Each scene shows the same named points in several views. A view is turned or mirrored, shifted and resized as a whole, has a little noise and may leave points out.

Scene 1
View 1
(139): [ -4   3 -12  26  11  -4  11  20  -1  22 -12   7   5   0  19 -15   2   2
  11  15  25 -26  12 -10  26   4 -22  -4 -15   9  -9]
(23): [ -6  -7   5  17 -17  -6  11  35  15  25  11  -5  12  -2   2 -23 -14 -18
  -4  11 -10 -35   3  18  32  21   8 -14  -2   3 -25]
(78): [ -3 -13  -2  26 -17  -3  14  30   9  22   5  -4   7  -8  12 -23 -14 -11
  -5  16   9 -47   5   9  28  18   0 -14 -10   8 -16]
(21): [-10   0  -6  33  13   1   5  26 -12  25 -12  13   9   6  10 -11  10   8
   5  12  19 -15  17  -7  29   4 -15   4 -15   6  -8]
(89): [-13  -9   3  32  -6   3  -1  38 -11  26  -3  15  13   5  -6 -10  10   8
   0   3   0  -8  19   8  32  15   2  12  -7  -4 -11]
(277): [-11  -3  -6  29   2  -3   0  35  -8  21  -9  13  12   3  -3 -12  13   9
   7  -3   3   1  20   4  24  15 -11  18  -6  -6  -5]
(70): [  8 -38 -16  23 -55 -17  21  49  25   1   5 -17   6 -35   2 -42 -33 -13
  -4  -9 -13 -40  -1  24   1  46   2   3  -2 -16   5]
(160): [ -2  -8  -1  19 -15  -8  17  31  19  22   8  -8   7  -8  10 -26 -18 -17
  -4  17   0 -49   1  10  27  19   1 -21  -8   8 -23]
(305): [-17  -3  11  36   7  10   2  25 -18  36  -1  17   7  13   6  -5  11   4
  -9  27  18 -32  17  -1  46   1   7  -6 -20  15 -23]
(158): [-11  10  -1  18  12  -3   4  29   2  30  -4   9  13   9   5 -14   8  -4
   7   7   2  -9  15   4  32   8 -11   1  -3   4 -17]
(167): [ -6 -22   2  34 -24  -2   9  35  -1  21   3   1   5  -9   4 -22 -11  -5
 -12  15   6 -45   7  12  27  21  11  -8 -16   6 -15]
(52): [-12 -19   3  35 -21   2   0  44  -9  23  -2   9  13  -1  -9 -14   6   9
  -7  -1  -5 -10  19  14  27  23  10  15  -8 -10  -8]
(309): [  8 -27 -27  36 -20 -13  25  27   6   1 -15 -10  -5 -30  29 -32 -23   0
   1  14  34 -56   2 -11   4  23 -25  -7 -26   5  11]
(31): [  0 -13 -13  27 -13 -11  14  31   7  13  -7  -3   5 -14  13 -27 -10  -3
   4   7  12 -32   8   3  17  20 -14  -1 -11  -1  -1]
(128): [  1   1 -20  17   0 -16  17  29  16  13 -10  -5   9 -10  13 -27  -6  -5
  16  -1   6 -13   7   0  12  18 -29   3  -2  -4   0]
(107): [ -4 -27  -1  44 -22   3  14  28 -10  19  -1   0   1 -11  19 -19 -14   0
 -15  29  28 -65   6  -1  29  15   7 -16 -29  15 -12]
(44): [-14  -6  12  25 -12   2   1  39  -2  30   7   8  15   5  -9 -13   2  -4
  -6   7  -9 -18  14  17  37  16  12   1  -3  -1 -23]
(75): [-13 -28  12  35 -38   3   0  48  -5  25  11   5  14  -5 -14 -19  -5  -1
 -17   3 -17 -28  14  27  34  29  27   5  -7  -7 -18]
(288): [ -4  -6  -6  23  -6  -5  14  29   7  22  -2  -1   8  -6  12 -22  -6  -7
   2  10   9 -32   8   4  24  15 -10  -8 -10   4 -12]
(233): [ -9  -9   7  26 -13   2   6  35   2  28   8   4  10   3   1 -17  -5  -8
  -8  14  -2 -34  10  12  36  17  10  -9  -8   4 -24]
(284): [  7  -3 -19  11  -7 -20  26  23  30  12  -1 -17   5 -19  23 -35 -26 -21
  11  10  10 -45  -4   0  13  20 -23 -19  -4   4 -10]
(19): [ -6  -5   1  18 -12  -5   8  36  13  23   5   0  13  -1   0 -21  -6 -11
   1   4  -9 -23   8  15  28  21   1  -5   0  -1 -19]
View 2
(23): [ 14  -6   3  -2   3   8 -31   1  13 -15  11 -10 -25  13  -9  -6   7   2
 -29   8   5  14   5  -3 -24  25 -12 -22 -23 -17  -4]
(52): [  3 -24   0  12  15 -17 -40  -1  -6 -29  -2   2 -17  -9 -17  -7  13 -13
 -20  23 -19  11  -4 -11 -31  35 -18  -7  -2   9  22]
(160): [ 17   0   4  -2  -3  17 -26 -12  13  -4   5  -4 -25  12  -5  -4   8   0
 -24  -5   8  17   4  -4 -24  20  -8 -18 -26 -25 -12]
(158): [ -9 -22   7  -4  -3  -2 -30  24   0  -6   8   1 -13   4   8  -3  12   7
 -16   3 -16   8   1 -29 -47   9 -17  -7  -5   4   4]
(288): [  4 -10   5  -1  -5   9 -24  -6   0  -2  -2   7 -20   2   0  -4   9  -4
 -13  -4  -6  14   0 -17 -34  18  -9  -5 -14  -9  -2]
(78): [ 14  -5  -2   6  -2  13 -28 -19   5 -10  -2   0 -23   7  -6  -3  15  -5
 -18  -1   2  17   4  -6 -26  20 -10  -7 -22 -21  -6]
(31): [ 10  -6  12   2   0   3 -21 -28  -7  -1 -15  17 -25 -10  -9  -6   9 -21
 -10  -6  -9  19  -4 -16 -31  30  -7  -2  -8  -4  13]
(284): [ 17   8  26 -23 -15  22  -8 -23  11  19  -6  10 -30   6   2  -7  -4  -8
 -18 -27   9  26   2 -15 -28  21   0 -16 -24 -24 -10]
(139): [ -8 -14   4   3 -14  11 -21  -3 -10   9  -7  14 -15  -4  10  -1  18  -1
  -4 -14 -17  12   4 -32 -49   3 -15   6  -4  -4  -6]
(107): [ 16   3 -20  27  -1  23 -30 -42  -7 -15 -15   9 -22   2 -12   1  35 -12
  -4   0  -4  14  11  -1 -27  16 -13   9 -21 -28 -14]
(309): [ 18   9  14   3 -13  23  -8 -62 -11  14 -30  31 -31 -12  -7  -7  14 -29
   1 -28  -6  27  -2 -12 -29  26   1   7 -14 -19  -1]
(233): [  7 -13  -7  10   5   3 -38   1   4 -20   6  -6 -20   7  -8  -3  17   3
 -22  13  -4  10   5  -7 -30  19 -16 -10 -19 -12  -2]
(21): [-13 -23  -2   8  -5   1 -27   4 -15  -4  -8  12 -13  -7   6  -1  20  -2
  -5   0 -25   7   2 -32 -50   7 -20   8   1   6   3]
(277): [-10 -29   7   0   4 -13 -34  12 -11 -10  -3   8 -15 -10  -2  -5  10  -7
 -12   9 -24   9  -6 -30 -47  21 -17  -3   7  17  21]
(19): [  8 -15   8  -7   2  -1 -30   8   9 -12   9  -4 -21   6  -6  -7   4   0
 -27   8  -2  15  -2 -12 -29  25 -11 -17 -17  -6   4]
(167): [ 18  -5 -12  20   9   6 -37 -26   0 -27  -5   0 -24   3 -19  -3  22 -12
 -18  16  -1  13   5   4 -20  31 -15  -5 -20 -18   0]
(44): [  4 -23  -5   7  11  -6 -41  15   4 -27   9  -9 -15   6  -8  -4  16   1
 -25  21  -8   5   0 -11 -30  23 -19 -13 -10  -3   8]
(75): [ 18 -18  -9  17  24 -12 -49  -4   3 -42   6 -11 -22   0 -25  -9  14 -12
 -27  35  -4  10  -2   6 -16  42 -17 -16 -16  -4  17]
(70): [ 38   7  29 -15  11  -2 -19 -46  12 -11 -11   9 -40  -7 -31 -16 -12 -37
 -30   1  14  33 -12  11  -5  64   7 -28 -25 -13  24]
(305): [-11 -21 -24  28  -1   8 -42   7 -11 -20   2   0  -8   6   2   6  34  10
  -7  14 -19   0  11 -21 -43   1 -26  11  -7  -7 -11]
(128): [  3 -11  28 -19  -9   0 -14  -1   2  12  -5  13 -24  -5   5 -10  -5 -12
 -16 -17 -10  20  -8 -28 -40  23  -5 -11  -6   1  12]
View 3
(167): [  2  38  37  -8   1   6   1  16   9  -6  20 -16  28 -20  25  -6  10  10
  -2 -12 -16   4   0   2 -17  -8   5  16  34   8  14]
(277): [  1  28  32   2  15 -14  18  -7  16 -10  11 -26  -2 -24  22 -21   4 -29
 -10  -1 -12  -8   9   6 -12 -17 -17  27  34  -9  25]
(70): [ 10   9  26  28 -53  -2  -8  18  20  -7   3 -37  39 -16  31  28   8  22
  -8  -5 -25  20  -7  22   2 -26   3  32  13   0  38]
(305): [ -3  53  42 -28  44   2  16   4   1  -3  29  -7   7 -25  18 -34  11 -17
  -2 -10  -5 -12   8 -11 -25  -1  -4   5  48   6   3]
(288): [ 13  34  14  -6   7  -6  19   3   4   6  20 -18  14 -20  22  -4  11  -9
   0  -4 -10   4   4  -5 -11 -14  -3  13  31  -2  16]
(89): [ -6  36  43  -8  22  -8  13  -3  17 -14  14 -20  -1 -24  20 -31   7 -26
 -10  -3 -14 -14   8   5 -16 -11 -14  25  39  -4  21]
(160): [  8  39   8 -11 -12  -3  11  12   3  17  23 -12  26 -18  24   7  12  11
  -6  -2 -22  10  -1  -8 -14 -11  11   9  30  -1  12]
(21): [ 12  40  27 -11  38  -7  28  -4   1  -6  19 -18   0 -28  20 -23   8 -33
   4 -10   4  -4  12  -5 -14 -14 -18  14  39   0  17]
(23): [ -3  37  15 -12 -14  -7   7   7  13  14  22 -10  17 -17  24  -5  10   4
 -14   4 -32   0  -1  -5 -17  -6   8  16  31  -6  11]
(128): [ 24  23   1   8   0 -19  28  -3   5   6  10 -27   4 -21  23   3   6 -25
  -1  -1  -5   8   8   1   1 -25 -17  23  22 -13  31]
(31): [ 18  26  29   8   1  -3  13   8   5  -9  12 -28  22 -26  25   4   8  -8
   6 -14   0  11   5   8  -4 -23 -11  20  27   5  27]
(309): [ 39  27  16  12   2   5  17  21 -11  -8  16 -33  41 -26  25  25  11   6
  24 -27  19  29   4   6   4 -27  -9  11  25  19  27]
(107): [ 12  45  38 -13  16  15   4  23  -5  -7  29 -15  40 -25  23  -1  15  15
  13 -24   0  13  -1  -2 -17  -7   5   3  39  24   6]
(52): [-11  30  51   1   6  -5   6   1  24 -18  12 -25   5 -21  24 -26   6 -16
 -15  -2 -21 -13   4  11 -15 -12 -12  29  35  -2  27]
(284): [ 31  27 -17   4 -16 -10  25   9  -4  23  17 -19  26 -20  26  25  11   1
   4  -3  -8  24   3  -8   0 -22   3  10  20  -6  21]
(233): [ -5  42  30 -14   4  -2   8   6  11   3  23 -13  16 -19  24 -16  11  -1
 -12  -1 -25  -4   0  -4 -18  -5   5  16  36  -2  10]
(75): [-22  33  57  -4 -12   3 -10  11  26 -14  15 -21  18 -19  25 -21   7   7
 -21   0 -36 -12  -5  12 -20  -4   3  29  34   1  19]
(44): [-14  40  37 -14   6  -7   7   1  19   0  20 -13   5 -19  24 -25   9 -11
 -19   4 -31 -14   3  -1 -24  -5   1  22  37  -6  14]
View 4
(160): [ 19  11  -5  -3   7  -1  -5   1  -6 -14  -7 -11  -8  -4  -3  -3   0  -8
   1 -10  10   4   2   1   6   7  -1  -4   7 -12 -18]
(78): [ 17  10  -8  -3   9   2  -4   2  -4 -17  -3  -4 -10  -2  -3  -5   4  -3
  -1  -9  10   5  -1   0   5   5   3  -4   6 -12 -16]
(233): [ 20  12 -14   1  14   0  -5   5  -2 -12  -3  -3  -8   2  -2  -5   6  -4
   1  -8   8  -3  -2  -8   5   7  12  -6   8  -5 -10]
(44): [ 18  12 -18   4  16  -1  -7  10  -1 -10  -3  -2  -4   1  -1  -5   6  -7
   2  -8   3 -11  -2 -13   2   7  19  -5   7  -1  -2]
(158): [ 11  13 -18  10  15   4 -15  -1   2 -11  10  -9   1  -5 -10  -3   1  -8
   2 -10   2  -5   0 -22  -3   5   7  -1  10  -4  -5]
(75): [ 20  10 -16  -1  13  -4   2  19  -4 -16  -9   9  -9   6   5  -8   7  -7
   5  -4   4 -14  -3   3   6   4  25  -4   0   1  -2]
(139): [  8  14 -16   4  11  11 -13 -10   3 -18  20  -5  -3  -3 -12  -4   5  -1
  -1 -12  10   8  -4 -17  -3   2  -1   0   8 -15 -11]
(52): [ 10  10 -21   4  13   2  -4  13  -2 -18   8  11  -4   4  -1  -8   6  -7
   6  -5   3 -11  -4  -7   0  -1  22   1  -1   0   1]
(107): [ 22  12 -11 -11   8   7   3  -3  -2 -23   4   7 -15   6  -2  -5  14  10
  -5  -9  20  12  -9   3   8   6   7  -6   7 -19 -19]
(305): [ 20  14 -20   2  18   7  -9  -4   3 -11   9   0  -9   3  -5  -4  11   5
  -4 -10  13   1  -8 -20   1   8  14  -9  13 -10  -7]
(31): [  6  11 -11  -1   4   7  -4   3  -3 -27  12   6  -5  -2  -7  -6   2  -5
   4  -8   8   6  -3   3   2  -4   3   4  -3 -12 -11]
(23): [ 20  10  -7   0  12  -3  -5   8  -5 -11 -10  -9  -7  -3   0  -4   1 -10
   2  -9   6  -4   2  -3   6   9   7  -5   7  -4 -13]
(89): [ 10  12 -23   6  15   4  -9   7   2 -15  12   6  -3   2  -5  -7   6  -4
   4  -6   3  -9  -4 -16  -2   2  19  -1   4  -3   1]
(128): [ -1  10 -10   6   4   5 -13   0  -3 -21  14  -8   2 -10 -12  -5  -6 -13
   6 -10   0   3   3  -7  -4  -3  -5   6  -1 -10 -10]
(21): [  9  14 -19   6  15  10 -15  -7   2 -15  19  -3  -3  -2 -12  -2   6   1
  -1 -11   8   3  -5 -21  -3   4   5  -1  10 -11  -8]
(277): [  3  11 -23   9  12   7 -13   4   2 -17  17   4   0  -2 -10  -6   3  -8
   6  -7   0  -7  -2 -17  -5  -1  13   3   1  -4   1]
(167): [ 18  11 -12  -5   9   1  -1   6  -3 -18  -2   4 -11   3   0  -6   8  -1
   0  -7  11   1  -4   2   7   4  11  -4   4 -11 -11]
(284): [  9   9   2  -2   0   2  -7  -4  -7 -22   0 -16  -4 -12 -10  -3  -7 -12
   2 -12   7  12   7   4   4   1 -17   2   2 -18 -23]
(19): [ 14  11 -11   4  12  -2  -7   8  -4 -13  -3  -7  -4  -4  -3  -4  -1 -11
   4  -8   2  -5   1  -7   1   4   7  -2   4  -4  -8]
(309): [  5  10  -4  -9  -4  10  -1  -6  -6 -36  17   6 -10  -4  -9  -5   3   1
   0  -9  15  21  -4  13   4  -6 -11   6  -5 -25 -23]
View 5
(44): [ 13  -4   3 -18 -24   9  15   4  -7 -28  10  -7   9  17  -2  -5  -3 -15
  -2  -7 -15  16 -11   6  -1  22 -13   1 -18  18  -6]
(19): [ 12  -2  -9 -22 -26  -1  15   3 -12 -17   9   1 -15  29   1  -4  -7 -20
   3  -7 -10  11  -2  10  -1  19 -18  10 -13  12   1]
(158): [ 16  -5  -7 -10 -19  -6   3   3  -4 -19 -16   4 -15  13   6  -6   0  -4
  10  -4 -13  29  -7  22   9  27 -24   7 -28  30  -5]
(89): [ 17  -2   9 -14 -21  12  16   4  -5 -24   2  -7  -1   0 -10  -4   6   8
   8  -5 -17  23  -2  12   9  26  -8  -1 -21  34  -3]
(284): [ 12  -4 -27 -29 -30 -33  -2 -12 -19  -6  -3  28 -55  49  -7  -1 -20 -14
  14  -4   2  -6  14  12  12  15 -24  37  11  -1  17]
(233): [ 12 -10   1 -22 -25  -1   5  -4 -11 -33   6   0   5  25 -11  -5  -5 -16
   0  -6 -10   9  -7   4   4  19 -15   9  -6  10  -2]
(78): [ 13 -11  -5 -27 -27 -12   1 -10 -17 -29   9  10 -10  34 -20  -5 -11 -11
   4  -4  -3  -4   1   2  10  17 -15  18   7   4   4]
(160): [ 10 -11 -13 -26 -29 -16   1 -10 -17 -26   7  13 -13  45 -12  -4 -15 -25
   2  -5  -3  -4  -2   4   3  15 -21  22   5  -5   5]
(309): [ 16 -10  -7 -29 -33 -31   0 -21 -23 -17   4  30 -51  27 -46   2 -14  31
  26   3   4 -21  26   2  28  16  -5  36  32  16  21]
(107): [ 14 -21  10 -28 -28 -16 -10 -23 -20 -45   1  17   8  25 -49  -4 -10  12
   6   4   2 -14   1  -5  22  15  -4  21  25   8   5]
(288): [ 15  -8  -9 -20 -24 -13   2  -6 -13 -21  -3  12 -23  26 -11  -3  -7  -3
  11  -4  -5   7   1  11  12  22 -17  18  -5  16   5]
(70): [  7  10 -11 -46 -42   8  46  -2 -33   0  58   0 -47  43 -29   7 -19  -5
  10 -12  -5 -38  34 -13  -4   5   1  28  36  -8  27]
(139): [ 18 -13  -6 -12 -19 -26 -11  -9  -7 -22 -26  21 -26  13 -15  -5  -2  16
  18   1  -6  18   2  18  24  26 -20  16 -14  32   2]
(21): [ 18 -14   4  -9 -17 -12  -5  -6  -3 -25 -22  11 -14   1 -14  -5   4  19
  17   0 -10  25  -2  18  22  28 -16   8 -19  38  -1]
(277): [ 18   0   3 -11 -19   7  20   5  -5 -13  -5  -3 -24  -2  -4  -1   7  17
  17  -6 -17  25   2  18  10  29 -14   0 -27  42   0]
(23): [  9  -6 -10 -26 -27  -6  10  -2 -13 -23  11   3  -6  37  -3  -4 -11 -28
  -5  -7  -8   4  -6   5  -3  18 -18  14  -4  -1   2]
(52): [ 12  -1  11 -20 -25  20  29   4  -9 -18  18 -13  -2   1 -14  -1   3   9
   9  -7 -19  12   4   5   4  23  -2  -2 -13  31   0]
(31): [ 14  -4  -1 -25 -29  -8  15  -8 -17 -14   9   8 -36  17 -25   1  -8  17
  19  -2  -8  -5  15   6  15  20  -8  20   8  23  11]
View 6
(78): [ -3   5  -1 -10  -7  -2  -2  -7   2  15  14  -8   4  -7   0   6   7   1
  -4  -5  -5  23  -1  -3  -5   9   0  -4  -4 -19   6]
(160): [ -5   3  -1 -11  -3   2  -4 -14   1  15  12  -9   3  -4   2   4   6   5
   0  -6  -5  28   0   0  -3  10  -1   3  -6 -23   2]
(89): [  6   1 -13  -9 -11   0   1  12   1  16   3   1   0 -10   7   2   8  -7
   1  -1 -10  -7   6   4  -8  10  -3   4 -16  -1  17]
(277): [ 10   7 -16  -7  -7  10   0  15   4  12   6  -2  -6 -13   5   6   5  -3
 -10   2 -13 -10   7   7 -10   7   5   4 -14   5  23]
(21): [  5  15 -16 -13  -5   4   2  15  -1   7  14  -5 -14 -13   0   8   6  -8
  -5   8 -15   4   4   3  -9   8  10  -9  -9   7  20]
(52): [ 11  -2  -8  -5 -14  -3   1  11   7  21   2   3   7 -12   5   3   7  -3
 -10  -5  -7 -12   7   0  -8   8  -6   1 -14  -5  20]
(288): [  1   7  -7 -10  -5   8  -1  -2   2  11  12  -8  -3  -8   2   7   4   1
  -6  -2 -10  17   3   2  -6   8   6   1  -8 -10  11]
(305): [  0  14 -14 -19 -12 -16   3  16  -4  11  12  -2 -12 -11   0   1  11 -18
   8   7 -10  12   2  -4  -5  11  -2 -15 -10   3  12]
(44): [  2  -2  -8 -11 -12  -6   0   6   0  17   3   1   3  -7   9  -1  11  -6
   5  -5  -9   0   6   3  -5  11  -9   6 -15  -8   8]
(70): [  7 -10  11   8 -10  17  -5 -26  17  29   8  -8  29  -8  -1  10  -1  25
 -31 -21   2  10   2  -1  -7   3  -3   8  -2 -36  13]
(128): [  4   8  -9  -4   2  28  -5  -5   5   8  13 -11  -5 -10   3  12   0  10
 -15  -2 -15   9   4  10  -8   6  15   9  -8  -7  16]
(233): [ -1   0  -6 -11 -10  -7   0   1   0  17   7  -3   3  -7   5   0   9  -4
   3  -4  -5  13   4  -1  -3  10  -6   1 -11 -12   7]
(19): [  0  -1  -5  -9  -7   7  -4  -2   2  16   5  -4   4  -4   8   3   7   0
  -1  -4  -8   8   5   6  -5   9  -2  12 -13 -13   8]
(167): [  3   1  -1  -7 -12 -10   0  -4   4  20  12  -5   9 -11  -1   4   7  -1
  -7  -7  -2  17  -1  -6  -4   9  -7  -8  -5 -17   9]
(31): [  7   7  -4  -2  -7  10  -1  -5   7  17  15  -8   4 -13  -4  13   2   7
 -21  -4  -6  11   1  -1  -9   5   7  -7  -2 -12  19]
(107): [  1  12   1 -11 -12 -16   3  -4   4  19  21  -9   5 -14 -10   7   7  -3
  -9  -3  -2  32  -6 -14  -5   9  -2 -24   5 -17  10]
(139): [  1  19 -14 -13  -1  10   0   6  -1   3  18 -10 -15 -12  -3  10   5  -3
  -6   8 -14  18   1   3  -9   6  14  -9  -6  -1  15]
(158): [  0   9 -15 -17  -4   5  -1  11  -4   6   7  -5 -13  -6   9   1   9 -10
   9   4 -14   7   6   9  -7  10   4   6 -16   1   9]
(75): [  6 -11  -2  -5 -19 -14   1   2   8  29   0   3  18  -8   7  -2  10  -3
  -3 -12  -2  -5   5  -3  -5  10 -19   3 -13 -17  11]
(309): [  5  17   2  -1  -3  12   0 -14   9  15  27 -16   4 -17 -14  18  -2  13
 -32  -4  -5  32  -6  -9  -9   4  16 -22  11 -18  20]

Which points are out of place in each view (at most two, in the order of its rows)? Write - if all are in place.
view 1: (31)
view 2: (167)
view 3: (277)
view 4: (305), (21)
view 5: (70)
view 6: (89), (158)
